Points on a hilly landscape, in no order, each with its height.
A ball rolls from a point to whichever of its 2 nearest points has the largest drop for the distance, and stops where none of them is lower. Distance is the straight distance between rows; heights are no part of it.
Z_142: [127 106  64 181 147  75 105 118  76 116 185 204 103  35 142 133 111 176
 157 110 119 132  78 138 153  95 130 107  74 136 110 141 116 119 114 168
 122 126]  height 4.35
Z_108: [ 61 132 167 147 191  94 223 153 129  86 187 146 133  97 125  99 143 154
 139  84 113 142 140 100 136 179 129 163 162 126 134 101 103 139 126  88
 138  86]  height 4.11
Z_728: [ 49 141 138 165 175 165 131 149 137 149 146 121 148  61 148 137 177 156
 139 125  41 132 120 102 145 105 113 178 111  92 178 135  97 112 150 131
 144 141]  height 3.95
Z_294: [110 128 125 136 130 124 127 177  68 134 138 124 113 115 115 129  95 116
 101 133 125 181 140 152 151 150 163 129  76 149 116 127 164 164 162 171
 131 151]  height 5.06
Z_490: [110 123 131 100 116 135 163 171 180 131  82  94 110 154 159 167  95 131
 158 130 140 140 204  62 131 107  94 140 163 132 182 151 147 101 158  67
 157 141]  height 4.92
Z_177: [105 143 168  94  60  82 140 155 133 181 153 159 162 131 123  83 136  84
 119 138 121 190 153 114 166 179 148 167 152 167 113 113 114 140 132  85
 114 164]  height 3.50
Z_435: [ 90 123 138 170 146 163  84 129 135 185 133  78 161 132 155 158 193 129
 121 162 101  87 116 167  96 110 102 180 156 112 156 133 133 140 143 102
 131 134]  height 2.94
Z_341: [174 158 113 147 110  90 119 157 114 131 146 170 111 138  80 150 120  85
 113 126 197 162  74 147 209 135 203  69 108 115 132  94 141 149 109 111
  93 125]  height 5.52
Z_968: [154 136 160 128 103 136 149 116 131 135 105 152 114 158  77 111  80 102
  71 157 180 164 101 111 194 122 134  82  87 134 136  93 125 118  94 181
 116 141]  height 4.34
Z_92: [ 76 125 174 147 102 102 172 124 154 145 142  89 121 138 129 115 158  88
 120 125 152 150 119 162 124 147 151 169 160 138 150 106 140 139 137  61
 128 118]  height 2.87
Z_331: [168 104 115  73 120 105 200 133 195  99 111 152 107 164 129 144 120 149
 173 118 147 119 131  95 181 146 116  77 110 142 141 131 101 103  92  88
 126  99]  height 1.55
Z_504: [130 123 123 142 169 114 121 189  79 136 124 152 111 135  97 116 107 110
  87 115 103 143 109 165 168 150 154  77  80 136 107 160 133 187 141 197
 105 136]  height 5.17
Z_794: [117  97 143 148 113  83 163 126  91 133 169 191  83  55 117 150  64 138
 145  97 109 185 124 134 178 179 123 114  62 115 140 132 162 115  93 126
 138 110]  height 4.05
Z_475: [ 88 137 123 145 133 174 153 184 121 101  98 112 122 128 159 146 106 139
 152 143 103 147 198  53 115  72  84 161 191 133 152 167 158 111 156  89
 158 161]  height 4.62
Z_514: [189 180 141  87 100  93  86 146 157 163 107  96  99 168 104 176  90  85
 111 129 182 148 112 105 136 175 102  79 142 140 188 110 152 131 115 120
 139 133]  height 5.58
Z_619: [165 151 137  93 144  86 100 129 122 150 104 101  89 151  94 182  66  89
 127  96 159 147  87 131 120 187 134  81 126  95 165 109 160 130 119 143
 125  96]  height 5.70
Z_661: [201 126 124  84 136 130  45  99 141 128  96  85 143 125 107 193  83 125
 114 131 143 111 138 130 114 145 104  83 128  92 170  94 144 123 127 103
 149  99]  height 3.85
Z_472: [125 143 111 132  93 166 112 157 119 106  96 118 152 157 144 122  91 136
 136 133 131 167 187  87 114  68  86 139 145 174 125 170 177 127 164 104
 147 180]  height 4.14
Z_864: [141 161 147  91  56  52 141 143 156 145 135 177 142 162 120  74 172  82
 118 111 155 147 138 151 151 176 173 144 158 166  93 104  85 163 132  93
  95 145]  height 3.30
Z_557: [101 106 150 137 127 109 223 105 194  90 110 122  95 138 133 107 164 143
 150  79 148 129 121 120 110 133 148 121 157 119 155 118 114 105 128  89
 128 109]  height 2.39
Z_583: [132 109  67 166  98 106  88 122  74 124 212 165 129  38 138 155 148 128
 137 139 130 174  82 176 119 130 154 155  79 148  96 141 165 127 102 142
 117 129]  height 3.79
Z_710: [117 135 128 116  74 131 142 128 181 118 115 153 121 142 134  86 147 112
 150 119 126 147 123 102 115 113 108 112 135 166 155 150 130  91  97  89
 124 163]  height 3.04
Z_783: [121  97 159 196 171 186 105 133 124 175 151 111 132  83  82 114 122 136
 114 144  79 130  94 122  82  71 110 169 132  93 160 174  94  98 155 219
  96 157]  height 2.85
Z_697: [125 123 134 122 139 115 119 132 133 144 120 114  89 109 115 158  89 115
 126 109 121 146 109 136 147 159 116  80  97 108 177 127 164 110 107 109
 147 106]  height 5.79
Z_535: [126 146 120 162 130  94 109 109 147 130  65 119 114 181 133 107 171 101
 101 108 161  91 108 163 113 113 157  88 131 127 119  91  91 149 129 156
 111 125]  height 5.34
Z_843: [108 136 144 112 102 148 140 147 139 132 104  77 136 137 132 144  69 118
 116 162 150 154 179 112 173  95 138 137 110 136 159 113 139 140 167 123
 138 161]  height 4.81
Z_91: [113 156 108  54  88  87 171 111 146 106 138 110 146 126 178 151 139 134
 158 108 109 124 144 125 107 190 139 177 143 125  60 106 130 124 174 122
 148 115]  height 4.60
Z_429: [118 136  81 155 160 139 135 104  99  93 117 121 136 137 134 138 128 109
 146 119 123 104 108 125  33 133  81 156 100 164 112 156 133 110  94 147
 110 118]  height 0.62
Z_723: [145 141 173  74 145 110 118 141 156 165  88 111 143 183  95 124 134  86
  94 113 104  81 123 150 161 195 105  93 133  87 131 106  81 162 115 146
  98 123]  height 4.96
Z_862: [151 138 134  84 100 105 113 182 182 147 109 116 101 191 144 147 127  96
 126 131 194 121 152 102 134 131  97  85 154 163 180 113 133 135 109  74
 123 119]  height 5.41
Z_205: [ 84 125 142 142 108  96 132 133 135 159 178 115 142 107 121 113 168 106
 131 123 128 144 100 173 176 150 198 148 137 107 127 129 143 166 158  76
 112 119]  height 3.02
Z_784: [ 99 109 116 144 176 187  70 137  86 173 121 122 175  97 169 162 158 157
 105 157  66 136 152 127 114 145  54 150 112 102 135 153 135 135 135 139
 155 147]  height 2.53
Z_919: [109 168 125 106  98 116 206 110 151  64 139 154 118 149 174  93 131 196
 155 115 151 128 175  62 126  84 132 164 198 141  92 131 143 110 148 153
 136 116]  height 5.40
Z_9: [126 133 148 176 144 177 114 107  86 129 156 114 135  76  94 104  91 148
 111 155  93 153 113 126  90  59 155 188 142 111 130 175 138 108 168 223
 109 151]  height 2.99
Z_181: [162 141  94 165 155 125  78 131 108 132 136 138 133 161 124 143 109 132
 160  81 159  93  99 111  60  74 106  97 174 142 132 191 176 120 141  96
 119 113]  height 5.09
Z_394: [ 83 155 103 118 147 122 160 145  73 103 156 134 150 148 150 136 131 113
 140 159 120 141 133 134 116 136 123 144 123 180  93 137 162 151 118 128
 109 123]  height 2.14
Z_973: [137  99 179 129 149 182 119 113 107 142 134 100 118 110  89 108  99 131
  78 160  89 132 109 165  95 128 157 155 117  92 105 166 138 122 160 219
 120 134]  height 3.16
Z_929: [161 140 122  95 102 110 129 114 127 115 129  96 125 177 111 146 103  69
 125 142 204 121 154 149 123 118 168 126 114 136 120  91 142 140 126 106
 100 118]  height 5.68
Z_359: [ 88 152 107 106 136 144 188 130  47  98 131 140 147 138 164 178  83 140
 149 142 116 148 141 106 148 150  77 152 108 160  97 173 198 130 136 149
 107 106]  height 2.80
Z_982: [133 121 119 136 129 170  87 157 103 136 128 155 148 120 109 119 125 127
  98 151 107 149 112 125 176  97 100  70  74 156 129 141 137 134 107 161
 132 164]  height 3.78
Z_499: [151 102 109 169 141  93 143 100  73 119 133 188  89  73 111 138  65 180
 135 114 118 126 105 138 157 129 127 100  84 118 126 133 151 107 103 167
 133 107]  height 4.20
Z_140: [100 114 190 161 161 121 166 137 115 157 115 135 136 138  85  98 125  98
  98  85 114 145  91 138 121 166 104 118 138 131 154 142 131 120 103 128
 102 124]  height 5.22
Z_20: [ 99 138 145 105  83 128 184  90 151  93 120  98 130 111 122 114 113 124
 159 109 119 138 127 130 135 118 171 162 117 129 126 134 154 103 160 115
 135 131]  height 4.51
Z_247: [138 137 157 138 162  99 130 155 127 159 137 144  89 144  81 121 106  81
  70 120 156 161  60 139 162 181 136  57 116 123 150  86 125 153  80 146
 132 101]  height 5.37
Z_705: [158 111  71 178 133  72  90 107  90 127 150 222 132  69 144 145 127 167
 156 106 147 134  81 157 155 121 169  76 108 105  76 148 109 135 133 145
 104 118]  height 4.45
Z_200: [143 135 101 100 145 147  77 110 109  99  86  76 151 147 139 130 125 137
  91 163 130 108 169 141  73 135 119 137 116 156  82  80 122 157 137 151
 172 138]  height 5.10
Z_755: [170 137 128 109 145 141 120 129 103  94 115  77  86 176  98 121  83  91
  96 146 197 108 166 114  99 104 160 126 119 130 124  66 137 139 116 152
 130 103]  height 5.81
Z_489: [173 145 153 142 119  75  98 153 110 199 136 159 111 162  86 145 117  76
  90 139 179 149  45 167 191 185 159  80 149 102 123 104 128 173 107 116
  92 105]  height 5.46
Z_366: [145 119 123 128 134 136 132 150 145 147 149 127 115 150 123 136 118 136
 195  74 137 107 108  93  80 102 117  92 180 125 151 199 168  94 137  59
 117 119]  height 5.38
Z_389: [127 106 102 125 171 126 102 114 101 101 131 127 117  56 126 151 109 158
 123 112  58 106 130 161 120 152  99 119  58  95 147 137 124 123 121 175
 140 122]  height 3.93
Z_36: [ 88 149 126 142  99 119 117 117 162 130 127 126 116 107 130  66 172 114
 118 133 119 152 128 124 108 112 163 151 131 154 138  69 100 122 110 121
 165 157]  height 3.14
Z_975: [ 62 166 172 123 148  91 237 115 113  82 130 128 132 101 120 103 125 159
 124 100 101 131 141 110 158 166 151 187 141 128 123  90 117 133 146 147
 138  99]  height 4.23
Z_141: [137 146 146 106  50 120 158 111 168  65 109 144 107 152 161  69 174 106
 146 114 182 121 192  99 103  80 158 147 196 134  98 123  96 121 158 127
  97 128]  height 5.78
Z_334: [131 110  63 146 115  65  90 133  98 158 186 185 125  80 145 133 128 152
 158 112 133 144  86 177 147 169 192 115 117 108  87 139 132 169 136  88
 128 119]  height 4.57
Z_115: [157 113 134  83 141 158  89 131 127 137 104  67 139 146 117 187  97 105
 129 146 127 110 188 125 100 146  99 126 146  99 169 111 139 132 137  81
 148 123]  height 3.51
Z_453: [ 56 158 104 118 133  94 192 124 135  96 132 132 139 120 192 156 165 133
 147 115  90 135 114 136 106 207 107 197 117 143  81 100 141 138 134 125
 162  91]  height 4.82
Z_670: [ 96 136 141 151 126 164 131 147 100 161 140 151 151 110 130  94 138 121
 122 135  87 162 126 102 146 114  92 115  99 162 134 142 130 119 105 119
 129 151]  height 3.46
Z_599: [185 140  81 107 152 131 131  94 127  42 125 136 124 103 113 132 101 212
 188 111  99  97 163  91  97  87 147 125 134 123 143 126 118 101 128 115
 165 113]  height 3.34
Z_788: [134 120  40 138 133  70  97 114  99 105 152 162 142  88 188 166 126 164
 159 138 138 127  97 177 118 166 163 132 144 115  51 125 123 175 149  94
 138 102]  height 4.58
Z_680: [ 95 128 148 127 135 152 114 105 114 162  78  93 169 160 169 137 174 145
  83 158 100  98 111 174  86 166  95 186 138 119  56 115 130 161 179 179
 157 136]  height 3.32
Z_16: [150 107 162 155 153 191 140  64 117 127  76 130 140 136 107 100  86 171
 104 161 128  89 138 104 126  85  72 149 108 104 102 153 124 111 101 200
 122 131]  height 3.42
Z_692: [149 135  96 123 106 104 201  88 165  59 107 173  98 150 141  83 143 215
 186 100 143 112 162  64 112  82 145 140 165 146  99 140 101  90 122 139
 145 125]  height 5.14
Z_796: [127 146 145 162 123 146 127 143 127 118  94 121 102 175 116  89  68 126
 108 122 207 131 166  71 140  43 137 118 160 130 125 127 160 130 157 124
 134 148]  height 6.49
Z_726: [160 143 113 139 143 145  96  81 115 117 110 133 151 157 118  98 126 133
 127 117 158  96 132 105 107  87 113 107 143 114  99 144 115 100 107 151
 101 132]  height 5.60
Z_188: [169 131 148  81  75  79 148 210 215 111 133 155  89 183 145 107 176 112
 133 112 188 149 163 101 153 140 127  77 168 168 180 109  97 144 116  77
 109 115]  height 5.27
Z_253: [122 134 158 120 149 121 164 130 129  98 102 111  71 169 111  85 108 106
 110 124 185 114 185  80 105 132 134 130 140 139 140  50 115 133 106 156
 125 106]  height 5.94
Z_556: [131 147 136  92 100  88 128 115 179 122 107  94 121 164 145 122 184  85
 139 109 137  78 155 173 123 164 172 131 134 111 104  56  69 154 152 116
 134 112]  height 5.18
Z_902: [106 149 123 139 127 154 131 115 151 101 111 116 148 131 119 120 153 112
 155  90  94  95 111 101  58  87 100 170 121 138 151 169 123  91 117 131
 109 142]  height 1.65
Z_674: [148 145 142 118  84  84 138 127 142 110 147 128 107 155  84 121 142  70
 129 114 205 151 110 154 155 126 227  99 114 121 142  83 126 131 125  96
 106 126]  height 5.59
Z_955: [163 164 169 114 101 100 125 117 170 126  39 128 105 205 117 103 164  60
  69 121 181 113 115 146 136 146 132  99 140 136 114  80  80 151 109 173
 114 126]  height 5.45
Z_830: [113 141 154 109  98 125 151  97 112 145 136  77 150 157 134 125 137  75
  94 160 144 126 130 188 136 158 173 181 121 140  69  91 137 171 170 164
 133 131]  height 3.77
Z_907: [140 100  97  63  82 108 133 161 163 143 156 157 120 155 159 113 161 144
 165 145 144 154 175  92 149 157 121 110 161 162 108 139 107 138 119  61
 147 146]  height 4.99
Z_442: [113 106 120 137 163 104 129 122 102 107 116 109 131 115 150 164 100 174
 132 116 137  80 142 155 181 110 151 103 116  72 137 139 160 163 179 126
 120 103]  height 5.98
Z_154: [145 154 104 102  75 133  87 128 195 120 105 118 134 159 125 101 191  91
 139 123 100 115 108 142  82 110 123 110 135 161 171 129  99  93  90  98
 129 160]  height 2.70
Z_320: [141 102 164 144 142 152  99 123 130 172 115 115  88 146  84 118 132 100
  65 154 118 152  81 193  91 163 169 129  99 117 103 146 122 144 142 204
 143 136]  height 3.33
Z_681: [151 145 166 148  66 128 125  99 149 132  89 100  95 178 132  56 143  65
  80 128 187 123 150 124  78  99 146 144 170 143 111  72 118 126 123 169
 130 143]  height 5.69
Z_753: [ 98  78 128 145 133 132 148 134  91 153 144 175 128  89 167 189 107 147
 168 108  99 124 134 127 182 162  50  85  95 112 126 185 169 117 101  93
 123  98]  height 4.27
Z_964: [194 128  87 129 131 143  43 102 120  95 112 114 138 127 114 165  89 139
 135 100 143 126 111 132  73 100 100  95 149 132 137 179 184 117 123  82
 132 112]  height 4.68
Z_312: [167 153 143 151 112 154 105 157  91  98 132 141 113 148  88 112  62 132
 111 117 190 138 147  86 152  41 167  79 122 133 140 127 179 125 136 146
 118 157]  height 6.35
Z_879: [104 119 105 156 118 116 104  97 193 129 147 127 118 107 156  98 209 142
 146 127 145 119 130 128 113  93 166 130 147 110 146  68  57 107 122 104
 144 135]  height 2.98
Z_276: [144 141 177 137 109 120 155 136 148 120  75 103 104 214  99  75 120  61
  69 133 181 117 133 135 107 126 133 130 130 167 108 105 122 150 125 175
 103 137]  height 5.57
Z_245: [ 92 145 165 107 122 167 142 150  98 144 178 102 158 100 110 108 122  92
 118 166  84 149 154 145 157 138 163 184 142 114 114 124 135 145 129 140
 109 145]  height 4.33
Z_418: [129 101  74 158 186 112  72 131 119 131 150 165 138  60 146 149 132 152
 135 127  88  89  87 157 144 152  94 100  65  97 117 128  81 147  94 159
 114 119]  height 4.06
Z_522: [105 120 141 172  90 106 143  60 139 127 134 115 105 149 163 108 160 129
 134 119 188 110 120 127  65 105 142 163 175 133  96  81 141  98 131 117
 138 101]  height 3.90
Z_362: [173 120 116 104 136 121 111  81  99  77 116 124 114  73 104 149  79 199
 139 113  64 114 162 130 117 123 123 130  81 112 160 111 132 103 117 142
 166 122]  height 3.72
Z_290: [ 85  89 140 149 149 167 153 140  89 146 153 166 138  52 176 191 152 170
 179  92  44 123 131 107 147 132  53 136  96 100 158 203 158  93 123 115
 132 126]  height 4.00
Z_520: [108 100 108 137 147 172  81 131  80 144 174 104 153  98 157 169 139 140
 122 170 109 132 140 151 133 129  96 135 102 120 133 137 154 140 116 124
 133 118]  height 2.93
Z_149: [148 103  64 140 169 101  95 102 105  91 120 162 130  78 156 169  96 168
 127 142 127  89 113 168 161 136 132 100  87 105  91  93  99 154 115 145
 136 111]  height 4.19
Z_799: [ 66 127 133 178 179 128 115 131 131 170 177  90 165 121 146 161 190 144
 146 119 113  81  83 145  93 117 121 180 132  89 147 138 110 155 168 125
  93 125]  height 3.07
Z_748: [116 138 107 134 144 131 118 128  70 155 172 128 147 157 154 146 157 102
 149 156 121 112 112 137  59 151  82 176 140 174 101 156 143 128  95 115
  88 110]  height 1.76
Z_928: [155  93 108 129 150 149  62 101  97 128 103 102 118 106 130 136 106 155
  74 178 145 154 132 145 102 136 120 106  85 140 125  74 115 141 113 166
 195 138]  height 4.84
Z_335: [ 93 114 157 143 107 123 164 165 152 137 187 173 125  98 111  72 158 126
 139 121 132 177 130  88 163 118 158 119 175 150 141 121 105 105 110  66
 133 136]  height 4.67
Z_665: [ 68 150 158 159 152 183 110 164 108 199 176 113 174  87 126 133 181  99
 123 180  49 158 129 124 118 122 109 220 160 123 146 155 107 124 122 137
 111 146]  height 4.13
Z_411: [ 92 133 131  90 100  99 168 155 115 162 159 154 149 117 149 128 104 115
 155 137 122 189 157  87 169 200 118 160 118 153  99 112 130 136 147 107
 126 135]  height 3.74
Z_775: [153 102  46 127 135  72  85 119 122 113 107 146 115 114 160 172  95 142
 135 124 160 126 113 172 138 161 157  82 109 121  86  83 107 154 150  95
 151 114]  height 4.38
Z_144: [161 139  78 123 108 111 159  91 176  47 104 167 111 146 124  99 143 166
 166  99 143 119 133 106 136  76 175  83 122 147 118 129  95  93 125 133
 142 137]  height 4.87
Z_189: [109 133 192 151 118 156 168 152 143 142 167 143 149  97 100  75 130 100
 142 118 126 149 144  81 129  95 123 142 199 143 156 133 110  85  80 104
  96 132]  height 4.56
Z_529: [158 122  67 116 124 138 151 158 173  76 148 171 117 133 143  98 179 171
 189 103 115 128 129  87 122  72 144  83 137 179 124 162  97 104 119 108
 149 157]  height 4.61
Z_213: [154  82 138 141 136 165 113  74  97 126 136 101  94 128 101 124  89 134
  76 181 170 136 129 131 133 121 147 118  76 120 116  59 137 121  95 169
 155 123]  height 4.64
Z_671: [208 116 113  95 134 157  50  82 109 106  94  95 146 131 108 157  75 124
 103 130 140 120 132 135  76 123  95 114 119 124 127 141 145 116 111 138
 142 120]  height 4.25
Z_571: [106 136 140 142 114  74 154 140 141 127 161 180 149 131 110  73 178  90
 123 102 134 155  94 167 180 177 182 121 122 130 104 116 105 174 134  85
  97 120]  height 3.13
Z_231: [141 113 149 182 167 182  92 121 127 138  90 108 127  84 103 135 100 142
 111 109  74 123 110 128  81  69  92 141 110  97 186 195 145  88 145 188
 128 156]  height 2.64
Z_829: [ 74 164 143  93 106 129 196 121 132 100 160 111 147  93 141 114 118 151
 155 116  78 149 150 108 162 142 170 191 157 110 116 108 138 116 167 124
 146 123]  height 4.36
Z_193: [144 113  96 144 139 147  62 157  63 139 145 102 150 141 132 176 142 107
 115 176 119 119 121 191 110 117 122 127 100 162 147 163 172 153 114 112
 116 118]  height 3.22
Z_434: [181 133 127 108 127 120  71 111 155 154  69  98 100 162 110 175 105  95
  71 165 151 123  44 180 140 172 117  72 102 112 133 102 108 149  87 170
 138 113]  height 4.63
Z_586: [116 148 130 138  90 145  92 102 122 145 141  93 132 110 150 105 163 112
  93 171 124 153 146 130  87 109 160 191 141 152 109  43 112 126 125 137
 182 161]  height 3.35
Z_23: [119 121 188 112 114 103 205 136 192 112 142  95 111 154 105 117 141  92
 132  87 164 130 149 130 124 145 166 134 176 124 179 122 121 111 133  62
 103  97]  height 2.67
Z_770: [102 118 175 180 168 121 158 117 154 157 108 135 127 125 104 134 131 124
 134  67 132  96  69 124 128 130  96  90 143  99 177 148 141 101 113 109
  93 112]  height 5.32
Z_248: [176 120 142 126 111 174 120  71 121 111  94 128 131 119  84 107  64 172
 102 174 114 120 158 104 158  61 100 121  99 113 144 126 123  95  97 170
 142 150]  height 3.80
Z_725: [155 104 113  70  63 100 152 188 208 135 153 151  94 160 173 117 204 109
 139 164 163 161 169 113 165 162 133 117 150 182 144 113  79 158 107  54
 139 125]  height 5.16
Z_532: [120 107 144 103 138 135 217 163 170 130 154  99 113 148 164 141 137 173
 180 127 138 117 171  79 162 122 131 132 206  98 135 166 141 110 160  70
 124 107]  height 5.39
Z_156: [ 75 120 142 125 127 109 197  87 106 146 110 106 127 126 162 149 114  92
 112 128 107 140 105 155 119 223 112 185  92 136  82 103 141 133 127 137
 145 102]  height 4.97
Z_844: [141 105  98 128 109 121 105 132  84 131 206 166 100  53 105 145 105 132
 152 110 103 179 108 131 133 150 156 123  75 129 136 134 158 101  87 106
 138 145]  height 3.92
Z_230: [ 98 114 150 155 157 178 146 155 107 151 138 155 144  81 128 132 139 163
 155 108  59 107 145  73 148 110  71 113 104 136 169 166 116  93  99 112
 125 137]  height 3.75
Z_994: [216 132 116 145 147 144  86 124  68  83 107 170 129 140  92 126  40 159
 114 121 169 104 146  89 152  50 111  73 123 129 112 141 161 127 126 158
 125 125]  height 6.12
Z_370: [ 97 141 128  98 110 115 114  80 121 142 133  89 182 122 166 152 165 124
 110 151 114 102 113 183 131 156 132 184 134 104  60 102 135 157 174 155
 147 123]  height 3.58
Z_662: [170 123 119 149 135 162  95  83  90  97 123 145 161 123 116 111  81 173
 138 132 158  93 151  80 133  50  99 120 164 115  99 163 156 115 136 145
 118 130]  height 5.83
Z_493: [ 94 116 108  81 120 121 169 111 121 121 159 145 133 105 165 168 114 157
 157 152 132 149 161  96 178 173 104 153 123 140 101 111 149 120 126  96
 135  91]  height 3.99
Z_860: [138 130 156 109 125 126 127 164 103 156 104  93 114 138  96 143  43 105
 102 139 160 172 157 117 150 140 148 120  83 143 153 132 156 148 175 161
 129 157]  height 4.95
Z_372: [139  91 147 156 150 196  71  85 139 166  85 125 160 118 133 107 124 167
  79 172 115  99 120 120 112  90  73 130 144  89 102 144  91 113 139 188
 146 156]  height 2.96
Z_481: [ 98 127 119 146 133 110 163 107 197 118 111 129 112 120 163 102 181 188
 157  85 125 108 112 104 115 105 138 134 156 107 139 116 100 108 158 122
 161 131]  height 2.74
Z_888: [110 101 134 166 204 147  89 147 118 188 128 116 109 144 114 121 163 126
  80 160 101 123  91 171  65 168 146 143 103 128 127 120  84 165 136 180
 156 137]  height 3.49
Z_690: [ 42 139 146 174 198 131 190 164 135 129 193 151 141  55 138 107 173 147
 139 109  71 145 124 100 160 136 128 163 116 121 168 117 103 144 132 105
 131 109]  height 4.03
Z_732: [146 134  99  86  66 128 143 148 157  96 116 129 142 155 135 125  97 134
 158 115 148 166 168  86 139  94 134 119 138 169 128 159 149 107 154  91
 131 166]  height 3.56
Z_651: [ 86 114 166 139 128 121 179  86 126 152 119 118 140 132 118 104 131 103
 127 106 113 135  98 153  92 182  99 167 130 131  97 127 136  98 103 130
  99 108]  height 5.11
Z_55: [132 121 124 161 181 117 123 179  85 148 131 160  75 136  86 113  96 112
  73 138 145 158  78 133 128 150 144  68  84 160 130 104 135 153  92 175
 124 127]  height 5.28
Z_564: [ 91 138 125 162 165 122  90 142  86 194 140 134 133 127 132 101 156 138
 116 124  89 146 117 134  72 170 117 158 135 141 122 128 121 156 126 141
 149 143]  height 3.59
Z_138: [125  90 135 102 131 113 193 135 108 118 148 159 124 116 147 181  82 163
 179 134 128 112 142  99 187 164  89 100 110 134 113 158 147 104 107  84
 114  87]  height 4.22
Z_566: [166 137 135 107 152 136  73 140 143 154  83 122 133 168 103 146 125 115
 101 123 110  83  83 158 122 160  95  68 135  80 138 135 125 138  98 152
 110 122]  height 4.80
Z_603: [ 97 145 156 127 116 172 157  97 142  92 109  90 145 112 120 120 101 134
 128 158 105 120 160 122 155  87 126 171 106 112 142 136 149 109 138 136
 130 142]  height 4.65
Z_890: [125 121 147 156  86 152 114  49 140 118 121  73 134 135 139 110 142 108
 112 141 153 119 127 147  65  95 128 181 140 133 107  88 147 101 135 135
 162 136]  height 3.64
Z_562: [101 131 133 135 183 142 150 183  99 145 111 145 156 152 114  97 140 117
 105 138  96  93 114 148 136 147 102 110 112 147  83 163 113 177 129 180
  84 144]  height 5.29
Z_872: [132  90 112  66 138 140 210 170 170 123 134  98 116 159 173 182 106 169
 183 140 157 137 196  68 182 129 116 124 142 137 151 169 147 135 174  77
 143 118]  height 5.19
Z_96: [116 116 128 123 166 178  73 129 120 163  83 112 165 113 143 125 128 169
 111 145  96 108 160 100  83 116  63 146 166  97 111 122 107 116 132 136
 146 163]  height 2.41
Z_898: [126 147 138 126 157 144 147 118 125 111  90 135 164 166 108  78 135 125
 109 123 119  90 136 120 132 107 117 116 139 124 102 142 101 138 131 183
  81 148]  height 5.42
Z_683: [140 126  92 101 130  99 150 134 205  98  98 161 125 149 134 135 161 130
 161  93 128  88  90 142 167 149 134  59 122 106 132 141  94 120 114  90
 116 113]  height 2.08
Z_542: [ 71 144 117 134 154 166  91 133 126 170 188 125 173  70 160 159 198 128
 143 144  53 135 109 133 121 160  99 215 123  92 153 143 104 128 125 119
 135 131]  height 4.04
Z_38: [148 142 147  58 112 100 123 128 198 124  78  89 135 173 128 140 145  85
 121 116 138  65 165 135 149 163 130 101 136  88 142  90  81 138 133 103
 115 120]  height 5.08
Z_8: [104 108 147 137 168 202  89 130 103 167 110  88 162 123 157 168 161 159
  81 174  85 129 117 157  90 156  86 198 140  89 103 171 138 154 174 177
 146 132]  height 2.97
Z_559: [111 172 136 126  73 142 136  91 141  92 106 138 133 139 161  73 130 137
 138 132 160 126 169  85  95  67 132 181 213 122  78 128 121 107 159 161
 125 145]  height 5.62
Z_169: [168 131 160 126 126 170 115 158 110 142 107 153 113 153  81 116  84 104
  80 166 140 154  96 117 176 125  93  60  84 165 114 151 144 121  76 187
 117 149]  height 4.10
Z_358: [171 170 104 108 119 113  83 119 192 113 110 136 134 137 113 135 174 110
 144 101 107 103  63 165 119 125 139  68 118 120 168 135 101  97  95  99
 113 131]  height 2.42
Z_406: [207 120  56  89 129 125 194 108 160  20 130 117 110 142 124 150 114 202
 197 120 123 121 155 111 132  90 159 125 138 130 125 165 147 102 148 106
 153 109]  height 2.79
Z_289: [126 110 127  98 144  97 161 116 131 110 104 104 103 126 120 172  67 162
 150 111 134 110 158 122 164 140 134 117  92 108 163 116 147 127 161 113
 144 101]  height 5.89
Z_958: [128 144 133 158 146 175 101 117 165 127  73 121 132 129 109 129 117 132
 135  90  97  92 107  97 106  70  76 123 134 115 191 175 141  78 105 121
 126 148]  height 2.21
Z_363: [121 111 119 118 137 157 156 137 140 110 136 122 138 122 148 145 124 163
 186  99 105 109 144 107 129  99 110 131 156  93 140 186 156  98 154  93
 127 120]  height 5.55
Z_403: [184 113  85  54 118  97 218 114 176  70 120 116 103 136 127 170 105 172
 195 127 142 120 152 117 150 157 156 138  98 132 126 139 110 111 141 115
 148 107]  height 2.18
Z_208: [138 131 107 167 171 129  39 150  99 201 160 147 135 114 119 147 167 132
 139 110  85 109  86 156  71 142 106 141 118 129 165 151 102 155 129 126
 126 135]  height 3.39
Z_531: [107 125 128 159 160 122 105 151  99 166 177 135 146  80 126 136 155 137
 171  85  91 110  92 134  91 112 132 135 136 100 156 170 131 116 152 116
 104 118]  height 3.21
Z_516: [146 140 100 148 151 155  75 165 123 110 138 163 135  97 114 109 146 133
 134 120  96 116 110 119 155  50 123  58  76 152 172 123 106 120 110 151
 138 150]  height 4.02
Z_815: [159 152 159 107  29 103 125 116 175 102  86 123  88 192 153  91 154  76
 111 123 203 115 179 125  88 108 135 134 152 162 128  88 110 125 134 124
 114 126]  height 5.82
Z_820: [150 164 101 137 144 119 128 190 141  92 125 177 130 131 104 100 150 131
 163  83 112 114 110  89 152  67 148  41 110 165 134 151 112 123 121 117
 121 151]  height 4.28
Z_157: [175 120 125 114 132 130 116  91 143 130 107 118 101 133  96 147  96  87
  79 172 174 131  85 157 168 150 147  87  76 112 122  61 111 120  69 154
 125 114]  height 4.49
Z_361: [120 113 143 102  92  98 185 152 171 124 160 164 112 139 153  76 168 144
 152 118 158 157 170  89 145 137 150 125 198 151 122 124 101 121 134  84
 106 128]  height 4.79
Z_734: [139 140 111 119 115  91  90 101 131 132  92 110 151 170 135 124 163 103
 111 140 160  85 129 196 147 133 187 108 126 103  99  80  89 169 162 121
 129 125]  height 5.25
Z_983: [131 100  77 153 124 117  53 144  67 147 192 153 135  73 150 162 152 130
  91 159 101 160  97 219 117 147 129 159  80 146 100 166 155 167 124 158
 135 123]  height 3.65
Z_621: [127 114 123 159 105 138  61 134  65 177 167 143 157 125 141 149 161 134
 111 163 103 132 101 209 154 110 123 149 125 157 117 186 166 184 155 118
 118 135]  height 3.47
Z_364: [107 135 153 134 124 166  89 149  68 194 173 104 157 119 121 123 153  98
 116 182  73 159 143 161 109 138 152 206 150 143 132 170 149 146 128 141
 122 158]  height 4.24
Z_281: [112 115 132 115 125 156 101 119 141 151 126  63 150 144 159 163 144 123
 135 154 120 103 177 145  93 133 107 170 177  98 152 127 145 121 128  63
 139 123]  height 3.18
Z_768: [116 134 187 122 108 134 157 153 107 130 158 113 146 126  79  77 112  68
 111 126 137 147 147 122 129 139 168 149 172 134 143 113 126 114 114 116
  87 136]  height 4.44

Two balls start at each pair of points below. Name the first point that both come to, or write -.
Z_898 / Z_651 -> Z_829
Z_532 / Z_442 -> Z_331
Z_755 / Z_994 -> Z_504
Z_619 / Z_140 -> Z_728

For each start below, name every point that the ball comes to, in order.
Z_312 -> Z_994 Z_662 Z_726 Z_898 Z_562 Z_504 Z_294 Z_860 Z_843 Z_603 Z_20 Z_829 Z_975 Z_108 Z_690 Z_728
Z_788 -> Z_775 Z_149 Z_418 Z_389 Z_362 Z_599 Z_406 Z_403 Z_331
Z_289 -> Z_697 Z_619 Z_514 Z_862 Z_188 Z_725 Z_907 Z_361 Z_335 Z_189 Z_768 Z_245 Z_364 Z_665 Z_542 Z_728
